Each row is a point on a tangle of strands that fork and nearly touch. The rows are in no order.
In the rows, 128 means zero.
Points whose rows are less than 157 apart are linked; no others are. Some points are linked to none.
Pag: [146  61 147 153 157  87 131 212  73  80 132 147 110 143 121 159 106 118
 187 116 111 150 125 106 119 126 180 105 124 131 101  68 176 126 116 133
 117 192]
kor: [107 104 151 100 149 106 108 176  76 102 146 107 115 155 110  94 138 146
 197 170 155 202  91 132 132 145 176 126 112 186 143 122 188 161 134 115
 131  95]
noke: [105 101 106  98  81 139 144 104 176 112 156 149  91 144 184 148 144 136
 133 133 159  98 178 137 129 113 110 112 121 110 188 133  85 140 165 151
 120 131]
sopib: [144 179 116  85  81 123 166  68 119 142 138 139 129 120 172 114 175 119
  95 176 125 113 199 193 143 158 124 105 140 103 170 132  79 144 168 130
 127 153]
Zuba: [ 86 142 101 181  92 151 120 167 176 150 133 115 127 125 106 161 105 138
 103 110 124 133 140 106 130  98 103 169 108 153 117 165 112  95 182 140
 146 104]
Niz: [132 121 139 127 131 103 149 165 125 149 105  91 130 125 126 128  86 115
 150 108 109 111  90 170 139 121 191 105 127 100 139  75 111 116 157 103
 111 148]
Gon: [157  81 184 116 105 125 169  77 102 125 145 110 153 151 134 151 123 178
 177 148 163 117 132 113 131 164 127  87 144  92  73 136 150 149 131 119
  99 143]
garog: [120 137 101 170 151 161 138 177  97 126 162 120 129 165 146 141 104 127
 173  63  79 106 147  84 141 119 141 135  75 158 145 126  75  98  98 129
 164 125]
riv: [155 166 135 126 120 127 100 116 137 136  86 158  92  91 121  91 152 116
  91 152 115 141 113 168 123 143 123 136 116 149 180 115 152 154 138 153
 141 112]
rim: [139 146 111 102 188 129 160  95 179 199 121 126 148 107 140 135 114  94
  52 131 117 144 131 159 129  85 145 129 168 113  76 118 111  93  87 125
 124 158]
Genog: [129 146 122 175 148 166 154 125 190 153 158 154 165 120 121 154  99 116
  99 118 110 108 144 124 156 135 110 136 136 118  87 165  94  73 124 103
 146 170]
felev: [128 149 122 126  83 141 151 150 153 133 150 137 128 126 143 150 121 149
 132 123 144 105 144 157 185 177  97 105 144 112 140 143  79  97 177 118
 112 168]
ren: [130 152 106  93 168 151 140 156 150 137 128 154 130 122 138 118 132  83
  85 137  98 129 140 165 172 118 145 119 103 147 137 114  87  97 152 101
 149 168]
Tavig: [120 168 112 128 105 145 141  93 160 176 118 127 144 128 151 127 138 101
  75 121 137  97 145 125 110 111 110 124 118 110 177 125  68 131 128 140
 134  90]
bepel: [ 95 120  92 139  88 114  87 216 112 113 154  90  79 162 149 132 105 165
 183  60 116 128  99 111 153 109 111 137 117 126 171 154 105 129 135 142
 106  91]
guda: [ 83 121 145  98  69  88 109  67  81 117 111  63 107 138 155 122 132 147
 161 117 168 147 119 113 179 164 102 153 197 100 111 176 142 169 145 112
  97  51]
nub: [115 171 112  74  59 103 110 126  61 111 144  86 102 140 187  97 166 152
 179 146 136 144 141 151 169 189 140 121 143 137 196 153 111 190 149 126
 143  98]
vot: [105 121  84  98 124 154 118 179 187 139 129 120 135 145 150 128 138  94
  65 169 141 145 128 118  97  84 102  88 139 162 158 136  86  87 178 171
 133 146]
zofu: [131 152 140 122  85 132 170  42 164 145 147 123 150 115 156 167 140 138
  83 120 169 103 197 124 136 160 118 141 170 118  93 143  91  96 170 143
 128 139]
Bef: [124 122 173  81 106 111 149  81  97  96 142 139 121  73 153 127 164 161
 150 170 141 140 138 133 115 165 171 130 144  62 116 117 149 139 118 106
  90  87]
zuva: [101 152  96 155 152 144 147 119 174 185  83 132 171 122  82 153 110  62
  47 139 138 123 134 124 130 101 118 151 108 153 104 121 118 105 151 100
 158 123]
niku: [144 112 116 136 178 131  87 206 112 137 158 129 124 177 122 120 119  99
 159 113 138 147 122 116 127 129 158  94  66 166 170  94 139 141  93 102
 150 173]
Lov: [128 162  77 140 126 148  78 114 181 144 125 146 125 138  99 125 138 100
  85  96 106 110  83  89 121 103  74 175 104 155 155 169 130 154  74 146
 167  51]
dozip: [139 137 144 161 119 160 161 118 135 150 157 137 141 127 144 156 112 147
 138  99 113  86 154 124 166 152 104 109 114  79 103 148  87 108 118 104
 113 146]
Keb: [168  95 156 131 198 116 110 108 112 110 103 163 127 108 100  97 139  96
 130 148 127 116 100 178  85 116 180  98 100  96 152  70 155 170  70  91
 111 135]
Nol: [100 141 108  90  45 124 155  67 136 114 147 118 110 111 187 144 164 137
 132 165 173 103 186 158 147 154 117 109 154 104 183 135  93 164 193 139
 123 120]
biru: [150 138 106 137  89 128 174 121  88 184 118 105 116 158 140 125 120 116
 135 130 129 135 157 152 100 118  90  83 158 133 188 112  57 120 157 184
 133 174]
kage: [160 131 132  93 104 109 164 104  86 152 152 115 102 161 144 123 136 133
 164 145 103 148 176 160 125 152 175 105 106 153 152  97 106 137 140 141
 142 173]
raz: [146 102 100  58  42 101 140 105  80 105 143  88 132 127 131 135 167 179
 208 130 154 137 125  78 172 206 125 115 238 142 113 104 125 128 154 129
 135 135]
Ger: [103 147 105 218 119 166 107 123 170 125 151 152 123  98 137 146 101 146
 127  88  67 119 125  75 134 114 116 182 119 124 111 189  91 115  79 153
 162  89]
gavum: [132 127 119 128 175 132 143 175 127 116 109 177 125 105 132 134 117  86
 103 110  89 133 135 111 150 105 136 139 127 153 112  95 145  88 132 131
 152 173]
tarag: [108 155 110  68  57 116 142 125  97 103 149 105 135  81 142 160 157 140
 126 111 174 145 156  84 161 176 111 136 213 158 113 116  98  78 215 166
 131 138]
taz: [103 119 143  81 174 147 136 118 118  83 126 180 131 103 107  94 177 104
 121 211 144 175 117 137 103 115 161 158 104 152 159 111 143 142 131 110
 144  78]
difoz: [157 125  97 109 125 113 142 196 135 112 164 103 125 138 115 125 107 146
 138 106 104 144 123 145 118 132 141 110 181 184 101 119 117  47 178 166
 118 239]
vafe: [130 143  93 173 181 148 165 113 184 193 141 119 179 106 114 156  90 100
  70 113 110 146 116 111 116  85 119 135 192 122  54 148  87  64  87 141
 143 183]
Puge: [186 129 159 118 138 128 161  89 145 157 144 151 155 108 102 153 124 145
 105 130 152 149 145 136 121 115 105 109 176 126  68 136 140  90 144 150
 109 194]
pim: [ 76 160 136 156 128 147 101 141 193 137 137 123 150 126 143 125 113 136
 103 118 166  96 117 128 162 147 113 142 100  94 142 170 110 141 124  82
 115  87]
Ruro: [162 132 117 233 126 137 117 157  85 158 157  73 107 161 106 130  98 157
 178  94  88 152 111  81 122 142 150 120  74 169 101 135 154 139  94 170
 157 155]
gur: [125 186 143  95 132 124  74  75 109 109 121 125 154 118 138  75 193 134
  91 113 132  77 173 137  95 135 105 120  92  49 132 128 128 162  72  97
 107  54]
ret: [144 126  67 162 127 147 118 180 190 166 136 106 107 124 121 118 109 104
  94 121  94 139  96 139  87  67 137 117 119 156 172 131 106  97 153 171
 150 151]
nafo: [115 115 106 200 132 153 128  79 221 146 116 134 142 147  88 124  92 101
 107 133 113  67 107 148  92  94 125 146  98 100 155 130  88 148 111 117
 144 127]
voz: [156 122 155 121 161 112 118 121  64  99 129 172  94 100  84  99 171 138
 161 171 123 165 120 153  89 134 166 136  83 105 173  88 158 180  82 105
 115 121]
ged: [167 190 142 119 154 129  92 131  85 130 128 127 108  99 124  65 167 135
 115 129  90 152 126 162 146 154 154 136  83 151 158 125 179 162 117 118
 142  96]
tigub: [143 150 157 121 154 148 116 123  95 133 137 122 132 146 172  93 131 117
 131 111 124 121 131  86 132 171 119 118 115 139 160 131 109 144  82 135
 150 108]
Vibo: [135 154 129  95  53 122 136 117 105 107 138 115 116 113 156 138 140 160
 164 116 152 120 140 127 178 209 105 118 195 137 134 135  99 110 186 144
 130 153]
tof: [126  71 149 153 148 101 136 214 105  72 110 151 145 121 127 175  96 132
 163 103 121 117 120 100 119 108 125 119 167 116  80 100 170  92 149 129
 104 195]
Tet: [105 123  66 149 151 128 146 110 218 189  84 123 158 134  67 153 107  67
  28 164 169 145 121 142 102 101 104 136 166 164  91 134 122  95 143 141
 147 163]
kugos: [142  97 163  70 115  92 190  75  99  94 150 128 135 109 133 123 146 155
 183 187 143 146 123 150 112 182 198 105 186  85 115  86 124 120 120 114
  93 168]
pizaz: [166 145 112 105 142 116 125 111 126 161 137 123 120 170 124 102 138 114
 135 136 110 112 139 187 105 106 159  94  68 141 197  97  98 169 110 112
 145 161]
kotig: [ 95 128 132  69 113 108 103 156  77 132 170  94 118 180 131 122 146 154
 185 107 144 151 125 121 168 107 124 136  87 134 151 154 132 174 142  90
 119  78]
Zov: [105 109 103 174 152 171 104 184 175 110 136 134 147 165 122 129  97 111
 132 128 100 128 122  95 118  91  97 166 104 178 122 174 148 108 139 120
 181 128]
Tuses: [112 114 167  90 188 137 163 106 139 102 111 165 167 124 125 106 123  95
 112 182 154 146 131 142 126 136 146 127 167 166 105 105 139  95 149 115
 141 157]
fum: [102 149 174 137 154 123 118 156 143  97 101 143 156  84 157 137 104 136
 124 120 132 110 112 137 171 167 159 149 133 117  79 138 168 104 121  79
 122 113]
Tuk: [ 98 138  35 172 122 172 140 167 191 155 146 112 126 138 114 141 103 106
  96 126  89 135 122 157 101  58 130 116 109 151 174 139  25  76 158 156
 145 131]
dodu: [133 121 166 124 113 134 128  59 129  97  96 180 114 104 122 122 151 126
  96 162 175 141 158 117 118 170  80 154 183 148 125 132 146 129 148 166
 138 121]
pige: [119 132 131 109 124 145 140 144  91 144 164 106 137 170 143 149 122 141
 168  76 107 104 155 108 147  95 142 139  62 138 136 127 103 128 142  99
 143  86]
Zapo: [ 94 138 145  79  77 102 112  93 131 106 140 111 117 104 185 127 158 166
 143 127 152  94 148 142 156 168 148 131 137  50 130 143 140 160 116  91
  76  65]
renir: [134 120 145 128 133 131 182  69 112 164 107 110 129 126 145 153 104 115
 114  98  96  96 164 130 104  73 154 134 115  99 102  94  85 107 127 140
 122 123]
Kos: [120  83 128  67  86 100 136 161  85  67 140 119 137 137 119 131 135 170
 207 128 153 141 105  73 152 195 139 125 219 158  95 101 151  96 147 132
 123 159]
zefun: [144  95  47 184 201 153 160 147 126 162 117 116 139 157  89 138  82  55
 127  98  48 129 117 119 108  65 126 139 137 155  95 111 124  89  82 134
 176 201]
tus: [147 118 136  86  94 115 133 146  73 133 180 114 120 174 151 120 157 145
 174 178 156 187 163 109 116 173 137  96 135 172 165 127 135 144 147 161
 143 153]
Mab: [151 101 147 153 111 136 120 177 118 150 150  94 126 161 125 132 107 158
 158 128 136 147 119 101 106 129  99 105 134 142 126 150 157 118 153 152
 130 137]
Raza: [152 131 138 163 183 169 135 124 170 145 111 166 172 105 121 133 110  95
  86 134 135 119 109 107 141 147  92 114 151 127  88 149 149  96  83 109
 139 154]
pak: [123 115 146  97 200 139  92 121 124  86 116 170 135 124 110  98 154 113
 133 150 129 133 121 150 117  96 155 158  80 166 142 119 188 163 102  83
 149  73]
Vipi: [162 127 167  99 155 137 130 122  86 128 158 165 127 126 143 100 167 138
 142 176 150 183 142 113 129 176 120 106 145 148 149 138 148 145 100 143
 134 118]
linif: [ 97  98 147  82 127  89 173 126 132  75 116 151 164 109 121 162 106 125
 147 131 153 129 141 114 111 105 156 145 198 145  67  87 132  64 184 146
 114 198]
rupa: [150 169 132 171 107 123 115 144  81 144 159  67 101 176 138 105 118 165
 178  95  95 156 119 118 163 175 151 144  92 181 132 150 154 153 129 160
 158 111]
dal: [ 85 105 146 167 116 114 122 168 106 114 107 108 141 134 131 180  88 163
 175  84 124 124 106  86 173 104  95 159 132 108  51 177 164 125 133 104
 109 109]
Gaba: [106 138 127 121  56 116 124 137 131 141 121  88 113 124 168 144 115 170
 171  92 131  88 107 129 172 167 131 121 147  76 141 140 104 140 129 107
  96  76]
rut: [ 83  93 169 107 131 108 131 143 100  83 120 140 148 116 154 168 119 160
 167 119 148 151 131  76 151 107 118 156 156 131  52 159 194 117 134 120
 114 104]
bevu: [193 138 106 207 154 157 130 133 102 191 132  90 122 119  86 117 112 116
 134  93  77 140  97 115 116 103 144 114  81 142 128 124 166 130 117 142
 163 155]
Sozo: [178 151  70 154 162 158 126  84 156 169 123 131 155 111  92 127 116  65
  88 107  56  80  74 117 106 134 115 109 110  89 118 135 101 135  18 119
 139 117]
suko: [131 103  96 153 167 131 156 118 154 169 116  91 108 188 115 111  73  90
 133 126 101 120 120 179  94  75 142 121 129 137 152  92  55 127 117 147
 145 185]
leru: [ 68  96 144  90 110 106 121 145 167  56 124 174 124  95 127 154 143 149
 119 177 209 158 142 112 118 134 125 157 179 156 103 137 158 103 182 142
 111 132]
Tuge: [171 119 163 172 185 132 119 149  62 116 104 140 114  89 114 113 122 132
 149 116 112 153  95 121 142 144 155 110 102 148  93 107 206 142  92 130
 134 147]
diged: [183 109  86 129 185 147 168  69 129 188 111 115 136 167  87 128 100  65
 105 126  58 126 124 147 115  98 122 128 128 147  84 112 130 125  68 131
 163 164]
gidi: [153 138 108 152 168 154 163  73 169 183 138 111 160 142 134 114 112  97
  95 118  95  80 123 154 109 105 124  91 115  60 127 123  69 134  53 110
 104 147]
Mupin: [167 155 122 124 140 135 150 134 156 182 132 113 155 137 117 105 122 117
 105 175 157 156 110 197 135 139 104  69 170 139 148 141 111 116 167 129
 127 213]
tok: [120 104 142 180 148 134 140 197 105 127 114 137 158 104 130 185  94 132
 144  89 116 121 117  68 137  88 101 124 128 108  65 134 156  93 128 124
 119 154]
Vope: [198 124 166 133 144 139 154  56 134 144 124 159 136 113 123 122 142 138
 102 156 116 116 159 166 119 151 119  91 127  87  89 131 147 134  93 117
 102 164]
Nid: [190 101 160 123  98 113 151 122 128 146 156 100 151 146 113 146 110 178
 166 127 147 147 120 121 105 143 125  87 170 136  83 141 152 102 158 160
 113 182]
lepa: [151 127  57 180 110 153 129 157 183 177 137 110 126 132  87 125 112 108
  73 146  95 145 120 139  74  97  71 115 179 158 138 151  90  74 155 185
 139 190]
paf: [ 86 149 135  62  93 115 121 144  89  78 127 123 105 100 153  98 165 135
 154 185 148 171 102 134 156 176 159 138 144 133 174 120 115 151 175 129
 135  98]
ropom: [ 90 150 146 149  94 133 150  76 187 133 133 140 157 127 128 151 146 148
  68 142 196  97 181 141 168 185  87 142 134 111 103 157 125 130 164 114
 106 131]
nurer: [117 101 159 148 162 115 108 172  79 100 103 148  97 103 113 115 125 137
 145 119 129 165 101  92 122  90 116 149 121 145 118 113 203 146 126 159
 121 109]
sidi: [131 135 153  92 103  94 138 107  57 109 142 121 109 131 109  97 169 159
 193 191 133 166 125 164  91 155 182 137  94 108 186 104 147 192 122 102
 122 102]
fof: [120 134 177  76 139 111 176  83  90  87 130 150 172  88 112 131 139 129
 136 154 166 160 134 102 119 154 152 143 201 147  76  99 131  82 168 141
 126 159]
Beg: [ 88 116 163 118 118 100 102 121 153  89 123 146 121 109 146 137 132 149
 129 113 160  77 127 151 138 122 156 138  98  43 135 111 139 169 113  80
  69  83]
gevez: [120 154  89 123 150 137 162 118 196 208 137 107 153 140 129 124 118 103
  64 163 156 143 129 194 138  94 107  96 164 111 130 137  77 112 149 129
 116 184]
vatim: [174 141 157 174 144 154 122  74 155 136  83 154 142  90 127 124 125 124
  74 135 117  95 118 130 117 159  98 116 122  90  78 149 148 134  59 123
 113 117]
Zetif: [ 97  88 141  82  89 107 161 144 101  92 131 118 160 123 139 178 119 155
 176 109 146 122 137  58 141 125 133 139 193 136  58 114 154  77 176 135
 120 135]
momi: [146 182 134 144 124 165 117  94 127 154 151 114 157 133 174 115 150 118
  94 100 121 106 144  91 135 154  94 139 125 103 153 164  85 142  89 135
 149  61]
kofar: [109  86  80  93  51 106 114 213 101 112 141  97  87 162 142 149 137 181
 192  95 120 134 116  98 185 157 105 118 175 134 131 133 128 109 156 133
 102 116]
vanug: [ 76 124 115  92 104 132 114 148 157  89 121 181  90 114 150 155 155 119
 101 138 154 112 167 136 167 115 122 148  90 115 158 119  91 140 171 116
 116 119]
pani: [107 109 147 109 103  99  94 128  81  75 135 138  45 108 174 120 125 157
 173  96 137 150 128 112 175 169 113 150 164 108 141 157 140 154 106 142
 104 124]
teguv: [144 129 137 111 141 117 118 178 104 127 124 111 115 117 113  87 141 128
 157 177 137 185  86 173 131 145 179  99 109 177 166 106 170 143 173 128
 145 140]
pido: [111  91 108 198 127 150 175  96 181 153 132 111 131 172 108 133  71 117
 141 127 117  92 130 157  98  93 115 115 136  97 147 123  49 111 136 148
 120 166]
fegu: [117 147 119 159 124 137  77  96 159 125 100 160  91 132 107 127 130 127
  94  94 116 102 133 125 143 108  67 187  88 123 137 169 139 171  90 116
 133  77]
Dovuz: [ 51 142 107 155  95 124  92 191 127 113 112  87  99 142 127 136 107 138
 117  99 134 150 117 102 152  94  92 178 120 169 119 176 137 116 197 154
 135  80]
kizag: [100 116  85 122  94 133 150 202 174 105 151  89 156 155 124 156  91 143
 142 120 121 112 112 138 137 131 134 115 175 162  99 137  73  36 203 131
 121 189]
rezib: [118  83 171 126 132 131 173  77 115 141 121 121 150 153 121 142 112 123
 142 136 144  88 152 127 111 101 134 113  99  82 112  97 127 149 142 109
 105 127]
Rupo: [127 162 134 111 111 135  98  84 160  92  93 154 103 134 141  84 157 125
  97 166 125  95 153 189 131 159 118 142  91 128 176 138 125 171 139 116
 140 107]
fep: [136 105 124 111 185 104 159 156 114 154 123 106 107 151 130 117  91  94
 132 118  99 143 122 176 120  77 184 117 133 129 132  63  93 117 130 131
 129 190]
senu: [150  98 128  95 136 126 147  69 140 161 100 183 123 116 101 145 146  92
  82 139 117 116 146 106  91  77 109 133 111 108 127  98 146 146  93 146
 120  99]
mitu: [105 122 157 136 116 134 135  59 193 103  90 163 124 130 127 111 135 122
  80 174 169  91 159 173 129 164 109 140 126 118 139 123 143 149 152 124
 114 127]
nasak: [105 135  74 173 109 129 135 154 207 175 121 127 145 121  82 167 110 114
  40 138 163 140 147 119  89 107  88 130 168 158 106 148  84  67 162 166
 125 179]
did: [125 107 125  71 181 149 143 101 144  99 108 183 137 150 118  87 152  65
 100 203 137 135 124 139 121 145 124 113 130 159 168  99 115 140 112 120
 146 132]
panu: [149 137 110 136 106 123  77 162 140 134 136 119  95 179 123 110 135 146
 166 136 138 130 114 169 114 112 126 102  64 163 216 142 120 189 139 132
 151 146]
Zivo: [140 111 174 114 147 104  95 107  64  88 127 134  95 110 151 125 145 170
 159 106 116 137 118 115 127 107 151 138  80  99  95 144 168 187  67 113
 102  86]
zin: [155 138 141 129 166 131 123  72 131 113 127 107 159 157 155  80 139 121
 114 113 102  50 149 150  81 137 157  78  78  57 127 100  90 144  37  99
 112 136]
Rek: [128 130 130 150  93 113 119 171 151 120 114 100 115 136 142 130  91 151
 174  96 105  81  82 163 164 163 171 124 117  93 146 114 112 138 135  89
 113 119]
gar: [141 160 148 160  84 109 135 130  71 127 105  82  93 127 135 105 111 158
 171  95  99 124 105 119 158 190 145 137 136 148 133 114 142 138 155 168
 140 122]
Zomu: [140 102  55 156 155 148 127 111 206 155 110 146 134 145  73 143  97  55
  97 118  90  88  88 143  97  69 120 144 107 130 147 122 123 126  95 117
 159 133]
tirig: [195 118 122 176 120 155 128  97 177 185 119 139 130 138  89 132 121 122
 102 152 122 136 122 150 102 112  81 120 128 134 135 161 161 136 132 145
 149 143]
Buv: [190 122 113 107 143 142 174  46 126 182 114 146 144 145 110 146 131  76
  74 134  82 117 148 111 117 119  91 123 143 125  88 121 121 120  80 162
 141 124]
Gasi: [178 166  79 186 159 159 114 111 107 184 134 109 146 128  70 113 130  91
 116  77  59  98  82 108 110 109 120 120  78 130 154 115 104 141  58 119
 172 118]
fuz: [141 133 144 173 152 127  80 113 110  92 101 144  98 116 132 134 121 146
 133  62  90  86 110 119 133  90 115 162  66  96 105 148 143 172  60 106
 126 101]
pebom: [137 100 106 101 140 117 129 211 112 104 152 120 112 123 133 104 142 128
 102 152 107 163 124 111  84 109 134 105 163 184 135 102 155  68 181 187
 119 190]
Kasok: [109 110 119  76 103 112 139 188 143 123 143 139 117 109 143 142 137 128
 118 155 141 159 129 132 124 107 140 102 153 134 143 106 111  85 195 150
 109 164]
Nimi: [ 88 142 129  55  97 111 157 136  74  96 135 127 114  83 159 123 152 116
 145 140 116 132 139 118 166 165 184 140 142 109 149  76  93 109 170 111
 127 114]
zeme: [ 99 103 147  99 133  90 137 166 165  60 117 188 164  83  99 163 119 140
 131 146 195 139 117 133 129 137 141 131 196 135  81 104 154  76 172 120
  85 191]
lobuk: [136 117 166 105 112  88 105 119  70 123 139  83 120 163 125 105 139 170
 206 155 141 165 105 146 119 168 197 118 100 146 137 113 181 188  96 107
 119  84]
Forad: [204 122 101 191 134 150 136 124 177 186 155 113 135 126  92 127 108 130
 109 131  99 158 109 129  90 111  97 106 170 146 111 167 135  94 123 171
 152 195]
Pedi: [ 92 143 157  65 142 111 128 120  94 112 128 124 144 109 147  98 151 112
 131 133 135 109 121 127 108 113 181 129  96  93 176  70 101 144 133 100
 121  87]
Vinof: [132 119 103 169 171 158 162 148 116 132 113 153 145 147 129 150  94  80
 130  83  64  96 144  84 130  93 119 141 108 144 119 104  92  91  89 132
 162 153]
penu: [140 154 180 133 153 126 124  95 120 138 100 160 148  49 114 128 165 138
  79 164 162 171 132 135 119 150 146 138 155 141  87 127 185 117 116 132
 111  72]
gagi: [143 121 140 155 141 147  94 163 160 126 126 154 144 111  98 134 130 140
  92 140 175 165 124 106 116 127  61 136 173 174  94 171 190  93 153 153
 129 134]
rali: [143 127 139 135 176 142 111 121 106 127 114 123 135 164 100 109 120 105
 141 107 101 114 121 115 109  90 146 154  57 179 137 107 165 157 116 108
 182 110]
dis: [151 201 153 103  97 110 101  99  70 129 128  97 130 121 160  73 175 150
 130 142 115 136 157 167 128 178 137 134 118 112 167 149 147 176 132 123
 131  69]
tal: [160 187 110  93 131 122  66  73 129 137 131 141 136 139 113  96 196 135
  90  98 112  70 123 140 100 121  72 133  90 100 165 140 130 180  51 108
 139  62]
bel: [127 164 149 117 120 119  94  84 122  91 130 100 141 151 157  75 158 151
 144 111 121  47 167 163 101 159 137 100  78  49 150 119 114 163  87  91
 103 103]
danu: [ 71 145  95 168 104 150  96 183 171 112 150 125 115 139 151 137 103 143
 146  84 139  94 102 124 148 115 105 144 104 109 191 157  51 127 132 121
 124  90]
ruz: [103 130 128  99 117 138  86 173 124 114 127 133 106 150 125 113 146 130
 133 150 152 150 123 138 147 106  96 126  86 146 172 149 127 168 178 120
 133 109]
dor: [ 58 138 168 130 105  89  97 105 108 126  91 105 111 113 139 139 117 141
 105 110 189 162 125 101 155 138 101 173 159 119 101 174 158 149 140 130
  97  53]
kelib: [139  84 159 150 166 112 106 172  90  91 136 145 119 170 132 157 104 126
 188 106 131 120 135 115 139 131 163 114  70 121 116  98 149 165  78  88
 125 160]
Kadif: [121 102 164  93 136  86 105  90  48  73 147 123  81 128 142 115 153 178
 186 135 128 184 125 143 157 147 148 140 122  94  88 183 170 180  68  94
  69  83]
laso: [ 61 119 154  96 155 107  83 108 145  53 130 156 109 143 153 107 138 135
 133 116 167 105 132 149 159 109 122 170  97  99 145 151 139 177 110  72
  99  80]
kiro: [111 141 158 135  91 128 114 108 111 139 107 126 108 109 151 129 134 133
 105 125 176 148 140  91 126 143  79 147 162 122 145 143 129 144 156 169
 129  86]
bis: [ 86  90  83 104  71 130 116 243 125  91 145  94 130 161 128 161 123 165
 152 121 120 114 125 106 152 132  94 128 159 156 103 145 127  73 202 117
 103 136]
kip: [169 171 150 145 112 102 107 125  65 166 148  71 118 153 149 102 140 155
 169 108 113 149 115 118 109 154 183 103  72 162 162 105 161 180  85 159
 140 113]
tasuf: [155 116 173 154 175 113 115 132  71  75  89 146 125  61 149 129 133 149
 143 115  97 124  94 132 125 109 184 126  81 102  64 112 194 159  74 110
 110 107]
Geg: [ 97 144 121 132  84 124 151  98 146 153 114 109 112 102 172 161 110 129
 113  79 139  89 151 118 110 104 159 138 120 106 156 103  70 104 145 146
 115  82]
Bos: [168  98  98 125 190 141 113 116 167 148 103 157 138 139  93 116 121  62
 104 130 122 100  86 152 102  96 130 103 107 116 163  97 148 152  73  97
 137 143]
Midu: [134  90 161  80 115 107 155 106  63  77 168 143 102 101 137 141 167 189
 203 169 132 181 129 110 138 161 176 148 141  93  86 143 173 148  98 104
 100  99]
kav: [136  89 133 169 164 138  88 193  94 131 132  97 113 160 109 108 110 136
 152 116 133 165 101  85  94  91 104 123 106 169 129 143 207 141 125 150
 137 120]
pidev: [148 158 172 151 162 143  92  91 114 110  77 148 139  83 110  97 149 126
  86 149 125 120 144 160 124 161 118 139 113 110  81 142 188 143  88  93
 112  71]
Puro: [ 97 158  59 202 124 164  98 142 180 159 151 144 143  95  88 145 120 113
 103  80  74 117 100  78 114  75 121 175  96 142 150 155  85 119  94 145
 169  65]
Vubi: [ 93  90 140 114 158 128 102 165 185  85 118 205 123 106 138 144 139 127
  98 161 180 156 143 112 124 107 103 149 153 153 112 151 183 112 128 133
 116 115]
Ves: [104 120 138 126 145 126 125 130 146 160  87 161 142 104  90 149 126  97
  78 140 156 133 134 112 111  72 122 147  98 130 125 100 161 135 147 113
 128  94]
fava: [ 99 153 116 170  79 121 129 154 156 170 114 113 135 111 117 166 124 133
  66 117 171 146 147  86 108 132  88 142 159 148 125 146 107  93 180 181
 134 110]

A fork is a point with three links, a tip a point with one. Leave the first point through the second and follow the links. Name the first fork or tip that comes.
Zapo, Gaba -> lobuk
pim, danu -> ret
panu, pizaz -> Nid
voz, Keb -> Zapo
Nid, Gon -> ruz
gur, bel -> rupa
Pedi, Nimi -> mitu

Follow the links from the first point to the second, and from the first to the third. Name the last point that the two ways share.
tirig, kage, kizag -> lepa
Pedi, danu, noke -> nasak
tof, panu, kav -> Nid
rim, Beg, pizaz -> Nid
dis, tigub, guda -> kiro
fep, teguv, gur -> lobuk
bepel, Nol, nub -> nasak
Vope, voz, fegu -> Zivo
kip, Tuge, Lov -> Zivo
Kos, gevez, Nid -> Genog

A fork is a point with three links. Follow the links from the first point to the second and name the forks in between, in order.
tirig, Vipi -> lepa nasak Vinof ruz
bevu, Rek -> rupa lobuk
rut, fuz -> Zetif Vibo Genog vatim Nid Zivo
Ves, pim -> nasak lepa ret
nasak, Gon -> Vinof ruz
Tavig, dodu -> ruz Vinof nasak fava kiro
Mupin, Vubi -> Genog Vibo Zetif linif
rupa, Tuge -> lobuk Zapo Bef Zivo
Puge, laso -> Nid Zivo Bef Zapo
Geg, zeme -> Nid vatim Genog Vibo Zetif linif
